Points on a hilly landscape, in no order, each with its height.
From any point a ball rolls to the lowest of the 6 points nearest to it. It stops when none of these is lower. Distance is the straight distance between rows; heights are no part of it.
fer height 230: [-14 -20  -5   7  18 -13   8 -12  -5   4   2  11 -31 -22  28  -7  14 -13
   9  -9 -20 -18 -24 -11   7  16 -23  -6 -13  15  35  -7  -4]
sozes height 318: [  7   4   4  -5 -12  14  -5   3  23  -6   5  -9  31  18 -31  13 -12   7
   4   3  20  12  18   6 -10 -17  22  -1  27 -11 -23   7   9]
zifup height 440: [-16   7  -3  30  -3 -22  -5  -2 -11   7 -17  -7 -11   6  19 -14  13  -2
   7  12 -20 -14 -11 -26  -3   4  -6  -1 -10  13   3  -5  -2]
kegos height 404: [ 14  -7  11 -29   0  25  11  11   4   1  15   8  10 -10  -9  20 -13   4
 -14  -2  15  12   5  22   5   3   1  -7  -5  -2 -10 -11   0]
Pon height 405: [  2   9   8   1 -16   5 -11   6  23  -5   1 -12  33  21 -25  15 -17   9
  11  16  18   7  18  -1 -11 -17  37  -5  19 -15 -39  12  12]
tid height 391: [ -4 -10  -4   8   8  -4   6 -12  -7  -2  -6   4  -9  -2  10  -5  10 -11
   6  -6  -4  -8 -12  -3  -2  12  -2   2  -2   6  17   5   0]
rep height 209: [ -1  12  -1  20   2  -9  -4   2  -1   3  -7  -6  -2   8   6 -16   4   2
   5   8  -5 -10  -1 -15   0  -1   3   8  -5   6   1   5   2]
Zot height 274: [ -7  -6  -6  -9  15   0   5 -13  -5   2   9   8 -22 -16  15  -4  10 -11
   1 -10 -10  -6  -9   3   2  10 -17 -10 -10   4  29 -11  -4]
Ziku height 379: [  4   9  -1   4  -2  -2  -6   0  11  -1  -2 -11  17  10  -9  -1  -8   6
  -2   1  10  -5   5 -13  -3 -10  18   8   9  -8 -12  11   8]
vosur height 190: [ -7  -9  -9  -2  14  -2  13 -10 -12   4  13  11 -29 -29  23  -1   4  -8
  -1  -9 -19  -7 -15   4   5  16 -34 -15 -15  14  31 -10  -7]
Sete height 413: [ -1   0   5 -13  11   2  12   1  -7   5  13  10 -23 -17   9   2   7  -3
 -14 -14  -4   5  -3  11   6  10 -20 -12  -6   4  18  -9  -5]
lipaf height 152: [-13  18   4  19  -9 -18 -22   2  -7  -2 -13  -8  -3  18   3 -13  11   5
   6   8 -11  -3   2 -19  -7 -16  11   7  -2  -5 -15   8  -1]
pulo height 124: [-32  13 -11  26 -10 -33 -18 -12 -20 -13 -28  -8 -14  15   8 -22  19  18
  24  12 -32 -13  -7 -35  -6 -15  14  11  -5   8  -3   9   3]
fevit height 329: [-12  13  -4  29  -5 -21 -10   0 -10   0 -15 -11 -10   8  13 -13   5   0
   7  14 -20 -12 -10 -21  -3  -4  -6   1 -10  12  -1  -5   0]
Dufug height 485: [ 15 -13   8 -34  12  35  16  16   8   7  24   9  13 -20 -10  17  -5  -3
 -21  -2  19   6   9  30   3   3  -6  -1  -2  -8  -3  -8  -2]
zof height 184: [ -9 -18  -8   1  15 -14   5  -8 -10   1  -5   7 -27 -11  16 -16  16 -11
  12  -3 -15 -13 -13  -5   7  15 -20  -3  -8  11  29  -9  -2]
des height 293: [ 12  -6  -2 -11 -11   7   5   4   9  -6   2   2  18   5 -13  15 -16   2
  -4  -9  10  12   6  10   4  -2   5  -5   9  -4  -8   2  -4]
rus height 208: [ -5  -7  -6  -2   8  -4   2  -8  -9  -2  -3   7 -19  -8  14  -5  11 -15
   6  -7  -6  -9  -9   4  -2   9 -12  -3  -6   3  28  -5   0]
roto height 100: [  8  -7   7 -25   7  23  19  10  -2   4  19   5   1 -19  -7  10  -2   3
 -21  -6  11  10   6  21  12   8 -10  -3  -4  -6  -1  -4   2]
Mimid height 343: [-17  -4  -3  27  10 -14   0  -6 -13   6 -21   2 -16   3  19 -21  17  -2
   8  10 -19 -16 -16 -27  -4   6 -10   4  -4  16  16 -14  -3]
Rusa height 166: [ 10   7   4  -4 -10   4  -8   8  15  -5  -7 -12  29  17 -21   4 -15  11
   7  12  12   4  19   5 -11 -10  20   5  18  -8 -24   7  14]
fafim height 322: [  7  -4   7 -18   1  17  12  -7  -3   2  14   5  -3 -11   0   8  -5   3
  -6  -5   6  12   0  13   5   8  -3   0   0  -3   3  -3  -5]
sede height 289: [ 11  -4   2 -11  -1  15   6  -7   2   0   4   5  -3   2   0   3  -6  -3
   4 -12   5  11   0   8  -2   1   3   3   5  -1   5  -2  -5]
leb height 233: [ -6  13  -5  28   1 -17  -5  -2  -5   3 -12  -4 -12   5  16 -13   4  -2
  10   7  -9 -13  -8 -14  -5   5  -1   5  -8  11   6  -1   3]
dek height 168: [-13 -17  -3   5  18 -11  11 -11  -9   5   7  11 -36 -29  30  -4  12 -13
   6 -10 -25 -14 -25 -10   5  20 -28 -10 -12  18  32  -9  -4]
Fav height 367: [ -7  -8  -1  -4  11  -4   8  -9  -9   0   1   6 -16  -9  10   2  10 -12
  -2 -12  -6  -2 -10   1   0   9  -8  -5  -3  -1  21  -4  -7]
Bolig height 157: [-11 -15  -6   1  19 -12  14  -8 -13   4  11   9 -31 -29  26  -1  11  -9
   1  -9 -22 -11 -20  -4   8  22 -31 -13 -13  14  35  -8  -7]
Fufo height 524: [-24  13 -10  26 -12 -28 -18  -9 -14   0 -19  -8 -15   9  10 -19  13  11
  19  14 -34 -10  -5 -28  -4 -13   2  10 -10   8  -3   6  -5]
Lesoz height 176: [-14  17  -5  22 -10 -20 -22   0  -9  -6 -14  -9  -8  15   9 -17  11   7
  10  16 -19 -10  -3 -17  -4 -14   1  10 -11  -1  -6   2  -2]
bakuz height 421: [  8  -4  -2 -16 -17  21  -2  -3  21  -7   5  -1  19  13 -21  10 -19   8
  -1  -4  20  15  16  14   4 -12  10   2  15 -13 -12   2  -3]
Fove height 579: [ 16 -19   9 -32  20  36  18  12  18  15  32   3  15 -23 -16  17  -7 -12
 -25 -11  26   8  13  38   6   6 -10  -6   5  -9  -7  -8 -10]
Kigul height 330: [  1   8   4   4  -8  -3 -10   4   9  -5  -5 -18  20  12  -9  -4 -10  10
   6  15   9   4   9 -12  -3  -8  24   7  15  -9 -20  13   7]
Mabev height 726: [  9  10  -1   6   2  -7 -11   6   6   0  -6  -4  12  10  -6  -5  -6   2
   2  -4   3  -4   3  -5  -8  -8  10   3   6  -1  -3  11   5]
mapi height 347: [  0  -3  -1 -13  18  10  17  -1  -4   8  22  11 -27 -20  13  -2   8  -2
  -8 -14  -7   0  -5   9   9  12 -24 -12 -13   9  24 -10  -7]
vesu height 383: [  5   9   9  -2 -17   0 -20   5  19 -11  -7 -10  33  22 -18  10 -14  10
  14  20  16   8  15  -1 -13 -19  30  -2  16 -12 -35   8  12]
zevi height 103: [  8   6   2  -3  -8  10 -11   4  17  -7  -4 -10  30  14 -21   8 -11  12
   9  11  16   7  18   8 -13 -16  25   0  22  -8 -23   9  16]
moma height 362: [ -3   0  -4  19   7  -4   5  -3  -6  -2 -11   3 -11   5  11  -5   7  -7
   7   0  -1 -12 -10 -10  -1   6  -1   5  -5  10  10  -1   4]
bez height 348: [ 10  -2   5 -19 -11  25   6   3  10   2  13  10  17   0 -10  22 -20   3
 -11  -6  21  13   9  14   8  -1   8 -11  -1 -11 -13  -6  -6]
Fovot height 50: [  7  -4  -1 -17 -15  22   2   1  17  -2  10   3  21   7 -12  20 -22   3
 -10  -6  23  15  13  15   9  -5   9  -2   8  -9 -14  -1  -3]
Kome height 532: [10  3 -5  4 -1  2 -4  5  3 -2 -7 -1  6  8 -3 -3 -2  1  8 -6  2 -3  1  1
 -6 -5  5  1  3  5  2  7  5]
tuz height 561: [ 17 -18   5 -29  14  27  15  15   6  13  27   9   7 -28  -7  17  -9  -7
 -27  -9  22  -1   6  32  11   7 -18  -4  -5  -3   3  -4  -6]
gol height 621: [13 -2 -4  9  3 -5  4  2 -5 -3 -4 -1  2  4 -3 -4 -2 -2 10 -3 -1 -3  0 -2
 -3  3  4  4 -1  7  5  6  2]
zinu height 163: [ -9 -14  -7   1  14 -15  11 -12 -10   4   9   7 -30 -25  23 -10  10 -11
   6  -8 -23 -13 -18  -5   7  20 -30 -11 -13  13  33  -8  -4]
vit height 408: [  8  -7   9 -24   3  21  15   4  -3   7  14   6  -1 -16  -4   9  -6   4
 -18  -2  10  11   5  17  10  10  -7  -2   0  -4   0  -5  -1]
Bamag height 288: [ 11  -4   6 -12  -1  14   7  -4   4  -2   7   2   4   5 -10  10  -7   1
   1 -11   5  13   0   5  -1  -1   6  -1   8   0  -2   1  -5]
kureb height 296: [ -6  14   1   9 -14 -11 -22   2   0  -7 -11 -14   9  18  -2  -4  -4   6
   7  23  -1   0   5 -12  -7 -13  18  15   5  -8 -27  12   5]
nibi height 162: [-17  18   0  17 -14 -18 -21   0  -7  -4 -15  -9  -2  18  -1 -10  12   5
   4  10 -14  -3   0 -22  -5 -17  16   9  -3  -4 -18   8  -2]
nuva height 188: [  6   2  -1  -1 -13   1  -5   4  13  -7  -3 -14  25  10 -20   3 -11  11
   5  11   9   3  15   2  -3 -11  17   5  18  -8 -17  12  10]
daba height 57: [ -8  -9  -4   4  14 -11   1  -9 -12  -4  -8  10 -18 -11  13 -13  15 -13
   7  -6  -8 -12 -11   0  -2  11 -18  -4  -6   5  29  -8   1]
vuz height 298: [ -4   0  -6  21   6 -10  -2  -5 -11   0 -16   0  -9   3  12 -10   7  -5
   5   7  -5 -14  -9 -12  -2  10  -1   1  -5  14  13   0   7]
Raf height 251: [-14 -18  -7   9  17 -15   8 -11  -7   2   0   8 -31 -22  24 -11  16 -12
  12  -5 -19 -16 -22 -10  10  16 -25  -6 -12  10  32  -7  -7]
vomon height 222: [ -7  16   2  15 -15 -19 -20   2  -4 -10 -18 -12   5  19   1  -6   1   2
   1  16  -7  -3   1 -12  -8  -9  14   9  -3  -9 -24   9   5]
butem height 443: [ 12 -13   7 -24  11  22  21  11   1  10  25   5   0 -24 -11  11  -3   0
 -29  -6  15   7   5  24  14  10 -17  -5  -5  -2   0  -5  -1]
Pabu height 308: [  1   8  10   3 -14  -5 -15   8  11  -9  -6 -17  26  20 -16  -1  -8   8
  11  23   8   8  13  -3  -8 -12  25   5  15  -8 -31   8   9]
Fafaz height 305: [ -7   1  -4  24   6 -17  -1  -2 -12   3 -16   1 -11   2  17 -13  13  -1
   5  10 -12 -13 -13 -16  -3  10  -8  -1  -7  11  10  -7   3]
gebor height 493: [  5  -3   1 -12 -19  20  -5   4  21  -5   3  -2  28  17 -33  15 -11  11
  -4   1  18  17  21  14  -4 -15  15  -1  28 -11 -19   5   3]
Zuder height 175: [ -7  19  -1  20  -2 -16 -16   1  -1   0  -9 -10  -3  12   7 -18   8   2
   5  10  -8  -7   1 -17  -2  -9   7   8  -1   3  -6   3  -1]
vuv height 390: [  8 -15  11 -26   3  31  17  16  12  10  25  13  20 -16 -17  24  -6  -4
 -17  -2  24  12   8  31  10   4   6  -9   1  -9 -18  -8  -3]
Surut height 351: [  4   6  -2  15   3  -8  -1   6  -1   2  -5  -5  -2  10  -1 -14   2   0
   9  -1  -2  -2   1 -12   0   1   6   5  -5   6   0   6   2]
bet height 185: [-18  19  -9  21 -12 -26 -27  -7 -13 -10 -27  -5  -8  18   6 -14  15  10
  14  11 -21  -7  -1 -17 -10 -18  11  14  -6  -3 -10   5   2]
vupu height 183: [-17  15  -1  19 -14 -20 -22  -6 -11  -6 -21 -10  -1  20  -3 -11  13   4
   6  12 -13  -2  -2 -20  -6 -17  21  13  -3  -8 -21  10   1]
lise height 610: [-24  13 -10  31 -10 -24 -12  -4 -14   0 -20  -7 -18   8  15 -16  12   4
  13  10 -30 -13 -12 -25  -2  -7  -4   3 -10  10   0   1  -7]
setup height 225: [ -6  -2  -7  -8  17   5  16  -9  -9   7  15  11 -30 -26  23   0   5  -6
  -1 -12 -11  -8 -11   6   4  16 -33 -13 -16  12  33  -9  -4]
lako height 66: [-14 -19  -6   5  16 -13  10 -12  -9   8   8  11 -31 -28  27  -4  13 -13
   6 -10 -20 -14 -26  -7   6  19 -25 -10  -7  16  35  -5  -7]
dapi height 228: [  6   4  -1   3  -7   0  -5   4  10  -3  -7 -15  22   8 -17   3 -10   8
   0   3   8   2  10  -7   1  -6  18   8  12  -5 -15  13   7]
tiduk height 366: [ -2 -12   0   0   6  -1   7 -14  -7   1   0   5 -11  -4   7   0  10 -14
   1 -10  -2   0 -11   0   2  13  -6  -1   1   0  15   2   0]
lusal height 216: [ -2  10   2  14  -5 -22 -17  10  -5  -3 -12 -12   3  11   0 -12   5  -1
  -2   8  -7  -3   4 -17  -5  -7  11   4   1  -2 -11   8   2]
milil height 276: [ -4  -2  -3 -11  17   5  12  -7  -7   5  17  12 -27 -25  19  -3   9  -4
  -3 -12  -9  -3  -6   7   5  14 -25 -12 -13   7  27  -9  -7]
loseb height 423: [ 15 -10   9 -29   7  33  14  13   6   4  18  12  12 -15  -7  19  -9   1
 -16  -6  19   9  10  24   6   5  -2  -3  -3  -6  -7 -10   2]
bag height 365: [  2  -2   6 -17  11   3  14   0 -11   7  14  16 -13 -21   6   5   3  -3
 -21 -15  -1   2  -3  12   6  10 -20 -11 -11   2  15  -5   2]
bim height 277: [ 12 -10   3 -11  -7   8   5  -2   8   1   4   4  15   5 -10  14 -10   1
  -4 -12   5  16   2   9   0  -3   6  -3   6  -4 -10   3  -6]
rika height 449: [  2  -4   4 -17  17   7  20   7  -7  10  17  15 -19 -24   5  -1   5  -3
 -18 -16  -1   1  -1  10   8  12 -27 -13 -12   8  19  -8  -9]
pizaf height 373: [ -5  -7  -4   3  11   0   6 -10  -6   0  -1   7 -17  -2  10  -2  11 -10
   4  -8  -1  -9 -12   1  -2  10  -5   0  -4   2  18   0  -1]
Lopuz height 243: [  0  15   1  14  -9 -20 -19   8  -1  -4 -13 -13   7  16   0  -4   5   2
  -2  12  -1   1   1 -13  -7  -9  12   6   2  -5 -16  12   5]
nolub height 489: [ -1  -3  -3   9   6  -5   8  -6  -6   2  -6  -1 -10   2   2  -4   8  -8
   8  -1   0  -6  -9  -4  -3   9   2   4  -1   8  12   5   4]
rinu height 206: [  9   4  -1  -4 -10   4  -5   3  13  -7  -4 -15  25   9 -20   3 -14  15
   4   5  10   6  16   9  -2  -9  11   1  16  -7 -16  12   9]
funo height 356: [ -7  -7  -3 -10  13   0   6 -12  -7   4   4   9 -20 -11  15  -2  16 -12
  -1 -17  -8  -2  -7   3   2   9 -12 -10  -5   0  23  -7  -3]
tifi height 248: [  9  -5  -4  -3 -12   4   1   2  12  -5  -2  -5  17   6 -18   8 -14   5
   0  -9   8  10   4   6   3  -6  10   0  11  -5  -9  10   1]
mevon height 191: [ -6 -10  -6  14  11 -15   3  -4 -14  -1 -15   7 -19  -5  14 -18  18  -8
   8   2 -10 -14 -14  -7   1  11 -14   0  -8   8  23 -10   1]
mored height 339: [  1  -4   2 -14   8   0  10  -4 -11   3  12  15 -14 -16   9   5   2  -4
 -17 -14  -2   4  -5   9   3  14 -17 -11  -6   0  16  -7  -2]
Fepa height 617: [ 9  3 -3  5  2 -1 -8  6  7 -2 -8 -5  9 10 -5  0 -6  0  7 -6  2 -3  4 -6
 -6 -8  8  0  4  1 -1  5  6]
nubib height 112: [  0  -6   0  -7   2  -3  12 -10  -6   0   2   3 -10  -8   7   6   1  -9
  -4  -6  -1   4 -10   8   2  13 -12  -4  -1  -3  13  -1  -1]
nusor height 355: [ 10  -2  -5 -12 -13  15  -1   4  14  -6   6  -1  20   9 -13  20 -22   5
  -4  -6  15  13   9  14   4  -9   7  -2   7  -7  -9   1  -5]
sut height 658: [ 10   4  -2  12   0 -10  -1   5   0  -3  -9  -4   6   9  -5  -6  -1   1
   7   1   1  -2   2  -5  -3   0   6   1   1   6  -2   3   6]
Gara height 291: [ 10  -2   0 -12  -2  17   7  -9   0  -3   8   4  -6  -4   6   8  -9  -3
  -1  -5   6   8  -3  11   0   4  -2   2   0  -4   5  -3  -5]
reg height 301: [-13 -10  -8  15  18 -16   3 -11 -14   4 -15   7 -26 -12  24 -23  15  -7
  13   1 -14 -23 -21 -19   7  11 -17   7 -12  16  26 -15  -3]
tev height 287: [ 10  -3   3 -19 -16  26   8   4  13   0  17   7  23   1 -16  21 -20   7
 -12  -5  26  14  12  15  14  -2  10  -9   5 -10 -19  -3 -10]
nol height 450: [  8   2  -5  -7 -14  18  -5   0  22  -9   1  -6  28  14 -24   8 -12   8
   1  -1  21  10  19  12  -4 -17  15   3  22 -10 -17   6   6]
goz height 221: [ -9  18  -6  26  -2 -17 -15   0  -8   1 -12  -5 -11  11  13 -15   3   0
  11  12 -12 -11  -1 -15  -2  -3   0   6 -10   7   2  -3   0]
Depad height 357: [ -1  16   2   9  -9 -13 -20   2   3  -5 -11 -12  13  14  -2  -6  -3   3
   1  19   1  -2   4 -11  -8 -13  16  11   5 -14 -23  14   3]
bolob height 505: [  8 -10   3 -24  13  20  19   7   2  11  26   8  -3 -28  -7  11   1  -7
 -26 -11  14   3   2  20  14   9 -15  -3  -8  -1   5  -2  -5]
Gatap height 558: [ 15 -15   1 -30  16  35  18  13  10  12  31   5   8 -27  -8  14  -9 -10
 -22  -7  21   3   9  37   8   8 -18  -1  -1  -3   1  -8  -5]
kupu height 354: [  9  -5   4 -18 -20  22   5   4  19  -3  11  -1  25  13 -26  16 -16  10
  -6  -8  26  20  20  19   9  -8  13  -5  15 -12 -15  -2 -10]
rusi height 205: [-11  15   1  16 -15 -20 -21  -1  -9  -7 -14 -12   6  24  -7  -6   7   4
   4  16 -11   2   1 -17  -6 -12  15  15   0 -12 -25  12   3]
Kipo height 352: [ 12  -3  13 -22   0  15  10  -1   3   0   8   5   2  -3  -5   9  -6   1
  -4  -8   6  18   3  11   5   6   2  -2   2  -5   0  -5  -6]
rabi height 212: [ -3  -9  -4   9  12 -11   3 -10  -9  -3 -10   8 -14  -3  12  -6  14 -12
   9  -3  -6 -13 -11  -2  -7  11  -7  -1  -4   7  19  -8   4]
bulud height 372: [  5   1   1  -6 -14  19  -4   4  21  -5  -2  -6  26  15 -31  11  -6  11
   3   0  18  15  20  11  -8 -19  18   0  25 -13 -20   5   5]
Nifa height 435: [  5  -3   6 -20   8  19  18   0  -1   4  20   9  -8 -18   1  10  -3  -1
 -20 -10  13   4   0  11  12   7  -9   0  -6  -4   5  -3  -2]
tibe height 436: [ -3  11  11   4 -13  -3 -18   4   8  -6  -8 -17  22  20 -11  -8  -6  10
  11  21   4   7  12 -11  -9 -13  23  12  11 -10 -33   9   5]
suzit height 389: [ -1  12   3  11   0 -19 -15   8   1  -3 -11 -11   5  15  -2  -4   0   1
  -1   7  -3  -5   4 -13  -5  -7  11   2   4  -3 -10   7   4]
valel height 556: [-25   8  -5  31  -2 -20  -9  -2 -11   9 -20  -5 -16   5  20 -16  14   2
  10  12 -28 -13 -17 -30  -8  -6  -5   7  -7  13   7  -5  -7]
bop height 244: [  3   7   1   3  -6  -4  -7   6  12  -4  -4 -16  21  10 -15  -3  -7   7
   4   9  11   1  10  -6  -1  -7  18   7  17  -9 -18  13  10]
Luf height 189: [ -3  15   1  18   0 -15 -10   3  -2   3  -5  -8  -5  14   6 -17   5   2
   8   6  -6  -9   3 -16   1  -5   5   7  -3   5   1   2  -1]
vumik height 105: [ 14  -6  12 -26  -2  19  15   5   0   1  15  10   8  -9  -9  14  -7   5
 -12  -4   8  17   4  19   7   6  -1  -5  -3  -3  -5  -7  -2]
nusu height 332: [  9  -9   9 -23  -6  27  16  13  13   8  22  12  20 -10 -16  20 -12   2
 -14  -4  25  16  12  24  12  -1  10  -9  -1  -7 -19  -6  -4]
Mova height 113: [-18  21  -3  17 -10 -16 -25  -2 -10  -7 -20  -7  -8  21   6 -14  16   5
   9  11 -14  -5  -4 -19 -12 -18   9  12  -4  -4 -12   4  -1]
Fofin height 341: [  1   1   8 -18   9  13  13   0  -4   5  15  14 -10 -23   4   9  -3  -3
 -22 -10   9   0  -2  12   7  10 -13  -5  -9  -3  10  -6   3]
zupe height 361: [-14   2   1  28   5 -20  -1   0 -16   6 -17  -3 -12   3  18 -17  16  -1
   5   9 -15 -14 -14 -23  -8   5  -6   1  -6  15   9 -11  -1]
Fezen height 417: [-17   5  -4  31   2 -18  -6  -4 -12   6 -20  -3 -15  10  22 -17  16   2
   7  12 -24 -14 -13 -24  -5   4  -4   4  -7  15   5 -10  -7]
Sov height 269: [ 11  -2  -1  -2  -2  10   0   0   9   0  -1   2   6   7 -11   5  -7  -1
   5 -13   5   7  -2   1  -4  -5   9   3   8   0   1   1  -5]
rul height 380: [14 -1 -2  0  1  2  1 -1  2 -3 -4  3  0  7 -3 -2 -8 -5 13 -6  0  2  0  5
 -4 -2  0  3  1  2  6  3  2]
siniv height 472: [ 13  -4   9 -25  -6  20   6   7   2   1  10  12  12  -4  -7  23 -17   3
 -12  -6  15  15   8  17   1  -1   5  -7  -2  -5  -9 -13  -4]
zogu height 258: [  5   3   3 -16   2   7   9  -8  -6   3   6   8 -11 -15   8  10  -5  -4
 -13 -10   3   5  -3  11   4  10 -10  -6  -7  -4  11  -3   1]
kule height 359: [  4 -10  -4   4   2  -3   9 -10  -6  -2   2   2  -8   2   2  -1   0  -9
   4  -4  -3   3 -11   3   4  12  -5   2   1   0  11   7   2]
Disum height 386: [-22  14 -12  28 -12 -31 -18  -4 -11  -4 -18 -13 -14  11  11 -20  15  12
  15  16 -28 -10  -6 -20  -2 -11  -1   8 -10   8  -3   4  -5]
Nibit height 447: [  4   6   4  -2 -20   9  -9   6  23  -4   4  -9  38  21 -29  15 -12  11
   9  11  17  11  20   3 -13 -19  31  -5  21 -17 -37  12  14]
Biti height 231: [ 5 -7 -2 -5  2  1  8 -9 -8 -3  2  4 -7 -3  6  3  1 -7  1 -5 -3  6 -6 10
  0 13 -5  2 -5 -1 10  3  0]
rufu height 392: [ -5  -5   0 -12  15   1  14  -7  -7   6  17  10 -22 -18   9  -1  10  -6
  -6 -13  -6   4  -2   6   5  10 -19 -12  -9   3  23 -10  -5]
Zov height 234: [  5  -1  -2   1  -8   1  -2   2  12  -3  -4 -10  16   7 -19   5  -6   8
  -3  -5  11   5   9  -1   1  -7  11   3  13  -1 -10  18   6]
fanun height 250: [  4  -6  -2   1  -5   3   1  -2  12  -2  -2  -5  13   9 -14   5 -12   0
   0 -12   7   5   2   2  -2  -7  12   4  11  -3  -5  14   1]
foza height 261: [  1  12   5  17   0 -17 -10  10   0  -2  -7  -9   2  14   1 -12   6   5
   5   6  -6  -6   3 -17  -3  -2   7   3   3   4  -6   3   2]
tadoz height 174: [ -8  13   3  15  -6 -18 -17   3  -4  -1 -12 -12   1  20   0 -15   6   1
   3   9  -7  -2   6 -17  -4 -11  11   8   2  -3 -16   6   1]
Gadis height 292: [ 11  -2  -4  -8 -15   8  -3   1  15  -9  -1  -3  22   8 -19  13 -21   4
  -1  -2  11  10  10  13   0  -9   5   2  12 -10 -11   8   2]
Teb height 353: [ 10  -6  12 -26  -4  29  14  12  11   4  19  14  20 -12 -14  26 -11   2
 -15  -3  22  12  10  21   8   0  10  -7   1  -7 -15  -7  -2]
Rin height 442: [ 16 -11   7 -29   7  26  12  11   2   5  19  13   8 -21  -9  15  -7   0
 -16  -2  13  11   9  26   5   5  -5  -3  -2  -2  -8 -11  -1]
nonu height 156: [ -7  -8  -7  -2  12 -11  -1  -9  -8  -3   4  11 -23 -14  18 -10  14 -12
   8  -6 -11  -9 -10   2  -1  11 -19  -5  -8   6  28 -12  -2]
fopat height 490: [  7  -3   5 -18  18  16  15   9  -4  14  21  17 -13 -25   2  11   2  -5
 -22 -17  10  -2  -1  16   4   5 -22  -8 -15   5  13  -7  -2]
tapod height 340: [-16  13  -9  29 -10 -24 -13   0 -13  -2 -15  -7 -11   9  11 -16   7   4
  10  16 -22 -12  -7 -19  -4  -9  -7   6 -11   8   1   2  -4]
tul height 638: [  2   9   1  10   0  -5 -13   4   8  -3  -9 -11  13  13  -5   1  -6   2
  -2   6   3  -7   7 -11  -6 -10  15   5   5  -5 -13   7   9]
tok height 232: [-23  17 -10  22 -13 -28 -25  -7 -21 -10 -25 -10  -8  17   4 -21  18  14
  22  14 -26  -4  -1 -21 -11 -19   6  12  -7   2  -5   4   0]
gibi height 245: [-14 -17  -5   2  27  -5   9 -10 -10  11   6  11 -39 -32  33  -5  15 -12
   4 -13 -26 -19 -27 -10  -3  20 -30 -10 -10  18  37 -15  -8]
busok height 327: [ 14  -9   5 -14 -13  11   5  -1   7  -3   4   4  12   2 -11  14 -16   0
  -6 -12   7  17   5  12   3  -4   5  -5   5  -5  -5  -2  -9]
Kadar height 483: [ -2  14   3   7  -5  -6 -14   2   8  -5  -6 -13  16  12  -4  -4  -8   5
   1  16   7  -3   8 -12  -5  -7  17   8   5  -8 -23  12   9]
Fopes height 282: [ -6  -5  -3  22   9 -18   3  -2 -13   3 -19   4 -12  -3  17 -10  15  -5
   4   5  -9 -14 -11 -14  -5   9  -7   1  -5  13  14  -8   5]
ser height 229: [  5   7   3   1  -7  -1 -10   5  13  -9  -1 -16  27  15 -15  -3 -11  12
   6  18   9   6  15  -1  -6  -9  18   3  17 -12 -21   9  11]
gog height 464: [11 -2 -5  5  2 -2  7 -3 -6  1 -3  2 -3  4 -2 -1  0 -7  7 -3 -2  1 -2  0
  1  9 -3 -1 -1  4  8  6  2]
rof height 369: [ 13  -8  10 -19  -6  12   4   2   3  -2   6   7   7   4  -9  12 -11   3
  -5 -11   6  18   5  13   1   2   2  -4   5  -7  -6  -7  -5]
bur height 396: [ 13  -7   3 -14 -17  14   2  -1   9  -3   8   5  19   7 -12  20 -19   3
  -7 -10  11  11   8  15   6  -3   3  -4   6  -8  -5  -1  -3]
karo height 198: [ -7  13  -7  23   0 -12  -7  -1  -4   1 -10  -6  -6  11  12 -14   3   0
   8  10  -6 -12  -1 -14  -1  -4   3   5  -8   8   4   0   0]
sudu height 536: [ 17 -14   2 -25  12  29  15  16   6   9  21   7  11 -27 -10  12  -8  -5
 -22  -2  21   6   7  30   9   4 -18  -1  -3  -5  -2  -5  -2]

Where does a ball stop that starts at each point below?
zifup => Mova
Fove => Fovot
sede => zevi
gebor => zevi
gol => Mova
lise => Mova
valel => Mova
Fepa => zevi
Mabev => zevi

Call two points neighbours if one is among the 6 nearest of the other. Go from one point of each pair to the other, from neighbour to neighbour, staying as low as possible. Name the highest point that can't be avoided.
Fovot / roto => nusor
daba / lako => zof
lako / Mova => vuz
nubib / zevi => Gara
